Points, in no order, along strands that fork, close into loops and pass close to each other.
In the rows, zero is written as 128.
Points whose rows are less than 104 apart are linked; no others are. Some points are linked to none.
Zuz: [148 147 146  80 116 143  75  98 144  93  99 186  87 140 141 160  88 134
 111  91 143]
Tipa: [174  90 105 176 143 118 132 154  87 193 122 112  78 123 191 123 130 149
 141 113 102]
Mup: [134  89  72 148 132 112 147 120 117 138 165  68 130 101 136 145 180 122
 169 112 133]
dup: [137 149 129  81 101 152  84 166 128  91 169 170  94 165 133 100 157 125
 100 113 158]
pefe: [125 155 134 125 110 102 151 106 150 144 103  85 136 146 121 133 116 121
 140 131 149]
zif: [113 166 144 129 148 135 145 118 143 114  78 145 147 149  96 105  91 165
  71 166 129]
tagap: [105 134 140 151 151 123 171  98 147 142  71 117 156 127 104 107  91 159
  93 166 122]
leku: [193  59 117 167 144 107 161 115 105 187  84 125 155  70 132 114  89  97
 161 111 141]
giten: [ 73 113 122 157 141 113 147 131 119 143 141  92 171 103 126 104 140  87
 156 148 113]
dil: [157 129 151 147 113 159  60 155 143 129 178 167  72 126 169 143 127 116
 112  76 131]
baf: [156 145 142  77  97 104 174  94 133 100 105 101 143 124  70 153 162 130
 168 148 125]
buda: [130 167 148 115 138 141 115  67 155 147  65 144 128 125 133 142  60 128
 139 106 124]
riti: [195  86 112 194 177 154 136 127  86 173  68 114 104  80 160 165 131 144
 132 112 110]
Gon: [147  91 130 165 144 105 152 100 109 166  79 112 171  79 133 128  82  79
 169 106 135]
lud: [129 129 109 131 110 117  78 162 144 158 169 140  93 172 172  99  99 133
 100 104 145]
vema: [119 120 125 183 122 106 150 167 119 174 141  86 125 176 163 100 109 134
 102 143 126]
Mik: [ 98 132 129 113 128 116  95 153 131 123 113 155  78 186 153 111  86 157
  26 101 180]
sema: [137 125 162 181 137 133 154 134 131 199  92 114 153 133 123  81  77 117
 127 133 135]
Zifu: [112  77  90 165 165 106 151 146  72 174 136  76  97 101 179 104 167 113
 184 110  96]
megar: [150 107 127 176 139 135 101 155 120 176 147 122 136  91 169 122 113  85
 162 101 113]
saler: [107 171 141 115 106 123 139 125 143 102 123 113 134 166 129 149 127 129
 112 140 141]
Tifog: [140 126 105  78 114 116  97 108 122  77 160 163 144 118 133 144 138 115
 159 151 109]
Balos: [130 109 115 109 165 106  94  78 136 149  98 117 127  92 125 109 142  92
 148 113 115]
dav: [106 130  79 107 117 134 105 130 161 109 193 113 113 132 166 127 145 104
 177 107 140]
Tovu: [103 158 142 119 135 150  89 106 149 144 127 117  99 146 138 123 150  94
 135  92 136]
zun: [159 111 130 121 115 115 161 124 108 120 124 138 196  71 129 129 116  49
 205 126 143]
tadez: [ 60  86  90 120 136 127 108 122 121  76 189 121 105 115 145 159 185 116
 127 112 125]
refe: [188 157 126  69 116 143  89 117 129  90 115 181  90 154 114 149 123 164
 102 122 134]
bem: [148 113 114 132 151 111 172  80 144 124  79 111 158  98  87 132 117 155
 109 166 123]
nez: [ 62 117 123 105 123 182  90 130 122  61 177 157 111 132 145 137 186 101
 134 100 146]
Zoga: [167 160 160 111 124 182  79 137 121  86 125 168 119 103 141 181 155  97
 164 105 119]
sef: [157 139 125  96  96 164  66 162 135 103 189 180  84 142 152 123 147 119
 130  92 147]
koluz: [149 158 158  98  95 115 176  84 132 119  84 113 156 134 113 149 110  97
 184 128 148]
Bav: [122  70  75 147 120  89 180 137 137 130 200  57 121  94 112 154 195 161
 150 124 117]
Fesa: [206  86  91 131 138 113 137 104 120 163 110 122 153  72 103 120 128 110
 143 143 139]
nal: [ 94 102 127 136 138 119 159 143 126 108 164  98 169  55  74 131 214 111
 145 149 105]
mevu: [ 94 118 112  51 106 129 121 135 137  64 188 142  97 149  85 114 205 145
  99 125 146]
puvur: [150  74 103 143 141  84 181  99 121 148 110  86 145  84  73 140 149 164
 114 160 110]
rom: [174 130  97 123 131 107 149 126 146 125 109  86 106 144 109 158 131 187
  62 139 155]
vegu: [201 155 122 107  97 101 157 141 153 136 104 135 150 145 113 110  72 159
 124 161 151]
Diris: [184  95  91 125 156 140 100  99 105 124 128 133 145  82 116 154 165 120
 122 138 123]
togen: [ 69 130 143 120 160 134 105  63 128 122  82 143 123 135 122 138 115 116
  91 117 112]
puz: [ 92 105 132  77 106 125 119 127 131  68 172 144 105 132  65 143 210 156
  67 134 126]
fupus: [115  80 121 100 137 144 105  97 113  89 151 148 111 115  75 147 202 144
  69 138 132]
zes: [100 156 181 162 126 152 138 128 126 199 115 121 178 141 125 100  80  99
 140 129 132]
dumil: [107  95 113 156 152 133 108 143 101 139 120 126  53 168 170 127 151 155
  74 104 125]
Sigo: [112  80 105 126 142  93 136 143 123 127 145 125  87 152  93 134 154 203
  13 146 123]
regu: [149 145 125 106 113 115 135 159 131 111 148 144 146 150  85  94 138 150
  79 195 133]
pep: [147  91 126 151 135 121 170 121 114 141 127  92 173  75  68 130 191 114
 126 156 118]
vone: [197 149  98 109 117 108 151 133 151 131 103 117 131 144 102 122  97 180
  83 157 166]
Bevoz: [146 124 121 154 142 127 106 111 157 143 109 178 136 125 163 122  29 151
 119 127 119]
tilu: [102 126 127 129 126 156 173 161 123  81 178 100 168  77  90 149 207 115
 176 152 123]
vilo: [188 138 146 170 139 162  93 147 159 157  99 156  78 118 151 149  70 164
  86  90 131]
Vab: [189 121 132 131 133 160  70 124 130 119 124 177 117  87 145 168 117 112
 135 102 127]
Nizo: [179 112 141 179 143 161  79 162 135 164 138 156  75 119 157 134 105 145
  93  94 109]
zevip: [104 125 130  58  91 120 100 125 101  60 149 204 116 168 121 119 116 135
 108 148 138]
dep: [ 52 152 128  90 126 126 161 131 165  94 172  86 140 118  94 114 183 123
 178 131 117]
bafel: [131 104 116 147 167 111 121  87 114 146  85 128 161  71 141 132 106  92
 151 119 109]
Supal: [ 81  86  99 136 123 105 129 130 134  94 176 104 111 124 116 161 185 160
  92 139 111]
dufi: [ 96 123 155  67  78 141  81 159 107  77 147 204  97 182 135  95 109 127
  82 111 172]
lito: [164 131 180 198 134 147 150 142 146 217  91 133 120 105 134 106  39 136
 134  86 135]
ripog: [ 69 137 117 132 153 143 120 110 143 128 142  77 112 127 138 126 175  99
 155  96 131]
Sobad: [160 137 101 140 134 120 124 120 140 132 102 100  88 154 145 166 122 157
  79 118 152]
Fomi: [ 92 168 160 107 140 143  93  72 141 126  94 158 138 131 142 145  80 108
 141 102 114]
Luved: [129 135 114 150 115 139 114 148 145 143 172  98 132 119 168 126 129  91
 195 100 144]
Zot: [109 162 164 179 131 164 117 163 142 188 131  88 121 154 152 106 137  96
 143  88 135]
moze: [ 82 123 152 134 131 113 166 107 123 144 110  96 186 101 102 103 133  70
 177 136 127]
butu: [116 154 139 135 123 172 147 166 120  88 158 117 166 109 111 124 190  98
 176 149 126]
zuk: [ 78 149 133  97 105 114 122 140 137  81 153 134 119 180 125 134 145 139
  77 145 150]
rem: [166 117 159 145 119 126 166 100 122 149  82 147 182  85 127 143  80  73
 179 105 156]
pebo: [117 186 134  59  92  98 160 150 116  76 130 121 123 190 105 141 132 143
 183 133 120]
Muvub: [107 156 163 139 134 167  89 137 138 128 112 172 112 156 142 125 100 129
  76 122 140]
Vur: [146 168 150  91 100 120  94 120 155 151 139 151 129 142 141 106  91 100
 166 115 123]
luziz: [115 107 110 127  95  79 170 132 149 130 169  86 157 118  99 119 153 133
 138 163 131]
Kubon: [174 196 211 130 104 172 100 165 145 132 113 181 117 130 119 148  90 127
 145 101 114]
lamu: [ 96 143 141 171 132 120 127 161 125 174 115 120 119 189 165 111  71 149
  80 120 132]
fel: [ 91  67  89 147 133  80 147 128 123 127 174  89 111 104 106 151 188 167
 104 134  83]
kag: [116 145 163  87 133 151  70  84 138 105 105 188 113 124 151 147  94 103
 134  92 119]
Tif: [ 93 165 162 101 126 139 139 112 116 152 130 122 189 120 109  89 131  74
 187 139 119]
ruk: [107 117 118 168 112  75 189 126 136 146 107  53  95 160 135 161 127 153
 110 128 130]
zek: [130 105 134 196 139 112 190 143 130 163  97  91 142 132 106 107 115 161
  88 174 127]
Zodi: [149  93 110 168 159 130 124 143  80 171 100 125  47 146 192 133 130 172
 108 113 100]
birof: [ 98 132 129 176 133 136 134 163 127 175 140  79 116 160 164  97 144 112
 139 113 131]
Dum: [ 55 103 131 142 159 130 112  86 117 114 107 154 143 120 137 130 113 129
  92 148 104]
Besa: [120  96 105 120 138 101 121 143 122 115 114 143  74 166 124 120 123 192
   8 132 165]
kozel: [151 144 147 155 147 143 152  81 149 173  42 108 134 119 131 134  58 140
 142  96 150]
rit: [122  98 117 130 139 144  68 143 114 114 168 180 143  97 160 115 126  89
 132 133 106]
vev: [171 182 172 112 105 178 112 153 104  91 115 156 129 138 124 162 152 109
 204 115 111]
rul: [166 165 132  76 112 136 140 111 130 106 121 121 122 139  92 136 174 121
 175 135 133]
ker: [154 150 115 126 122 109 108 128 160 125 114 160 126 155 155 135  42 163
  95 129 143]
Dos: [128 113 105  59 100 108 106 114 114  55 166 179 130 141 104 136 141 155
 125 166 114]
selop: [131 121  97 111 146 131 125 133 128 144 155 100 157  73 128  90 172  61
 203 106 148]
davag: [183 166 155 103  83 117 170 163 127 125 119 128 162 158 106 110 100 130
 150 168 156]
sud: [ 97 168 166 125 115 165  81 163 132 134 159 171 135 165 144 102 122 106
 110 123 121]
dened: [184  92  95 122 143 163  69 109 106 115 139 164 106 103 133 168 148 136
  95 114 135]
Tibo: [ 57 148 122 100 136 134 133 122 162 105 161  90 109 131 114 114 194 111
 141 120 131]
napob: [154 117 188 204 150 150 139 149 114 215  84 128 120  90 150 125  71 119
 141  80 106]
neno: [ 99 175 154 151 117 132 121 150 139 189 125 131 159 180 154 106  52 129
 112 122 136]
zogig: [105  74  71 158 148  95 168 135  91 152 150  53 108  80 147 127 190 110
 186 100 110]
velok: [115 142 121  97 104 101 138 158 137  80 162 139 123 162 101 144 144 164
  56 170 143]
Muk: [171 116 103 164 152 134 142  99 153 141  83 158 158 104 136 110  47 166
 123 139 128]
Sev: [120 144  93  83  87  81 165 135 158  93 182  83 138 144  92 129 165 148
 144 149 134]
Fedan: [130 164 158 146 110 172 123 170 130 125 157 139 159 139 129 118 144 103
 147 144 129]
suna: [156 126 106 106 116 111 107 107 125 112 140 138 173  87 148 138 110  85
 191 136 118]
duna: [125 168 169 125  82 127 187 160 117 107 133 123 184 161 107 126 116 125
 160 169 136]
nin: [ 80 152 121  66 130 188 117 150 136  60 187 157 101 145 133 120 183 117
 181 103 144]
duba: [114 119 121 162 147 131 121 111 122 131  96  96  82 158 153 158 134 146
  83 110 129]
kozad: [114 175 166 109 129 161 120 145 128  99  98 187 137 170 115 115  81 160
  60 148 146]
dasa: [129 212 152  68 100 112 144 131 116  97 101 143 134 186 122 139  82 150
 168 134 125]
gipag: [115 122 133 137 147 139 110 132 107 113 136 163 192  92 127 111 121  89
 139 170 104]
nul: [135 145 137 134 110 135 151 130 133  93 132  96 141 124  78 186 196 146
 109 162 130]
fabo: [118 165 110  55  92 108 160 167 135  68 184 115 129 160 106 123 164 152
 174 150 127]
sanu: [143 128 125 181 174 149 161  82 133 150  50 103 119 107 129 150 105 146
 119 118 134]
Veze: [135 178 128  72 106 108 129 110 149 107 100 151 141 171 135 132  51 155
 133 140 129]
Lel: [173 157 133  90 112 138 126 139 125 115 132 141 143 135  90 107 172 130
 133 167 128]
kedeb: [137  87 105 172 139 100 163 147  81 189 129  72  86 139 193 118 147 136
 162 121 108]
tum: [ 78 125 138 139 138 131 111 119 121 109 136 166 177 129 125 110 110 110
 110 178 103]
kege: [129 125 122 103 156 139  77  95 140 135 121 126  93 119 119 105 168 101
 120 110 122]
mugo: [ 76 130 118  45 100 151 126 163 118  36 197 163  93 162 106 108 183 147
 148 125 138]
ruset: [116 169 186 116 119 146 130 126 126 181 125 148 186 119 120  79  98  79
 188 124 124]
nov: [148  87 110 182 179 124 152  94  96 150  61  92 102  96 149 172 134 145
 124 110 117]
fosos: [121 105 115 159 150 102 153 156 118 152 125 106 112 152 108  99 145 180
  58 170 110]
zade: [145  79  73 140 136  90 134  94 131 128 129 123 142 111 149 142  93 151
 118 157 111]
vupob: [ 82 101 121 151 126  72 171 123 139 145 154  83 154 109 101  99 144 125
 137 160 104]
puzad: [145  94 151 208 152 125 118 160  91 194 114 128 125  80 189 127  91 101
 161  84  87]
futuv: [105  92 109 174 168 133 110 105 125 128  99 165 129 129 167 126  68 159
  86 150 104]

A piece is two or more points that can be reached from each other along the links. Count, over all rows, the pieces, the separate loops (a circle has one, a figure eight two, a Y none), the forks (points with three links) and the tips (points with one).
pieces | 5
loops | 2
forks | 6
tips | 12

How many points has the smallest loop of links through each point below? Write none if it is on no loop.
rul | 9
Fedan | 12
vupob | none
mugo | none

Name the points in between on the shortest way along the links from the first point to the second, in order.
Zot / megar | birof vema lamu neno zes sema lito napob puzad
Tifog / bafel | suna zun rem Gon
dil / rem | sef dup dufi zevip Dos Tifog suna zun
ker / puzad | Veze dasa pebo fabo Sev luziz vupob giten moze Tif ruset zes sema lito napob
vegu / zogig | vone rom Sobad duba dumil Zodi Tipa kedeb Zifu
fupus / Bav | puz mevu mugo nin nez tadez Supal fel
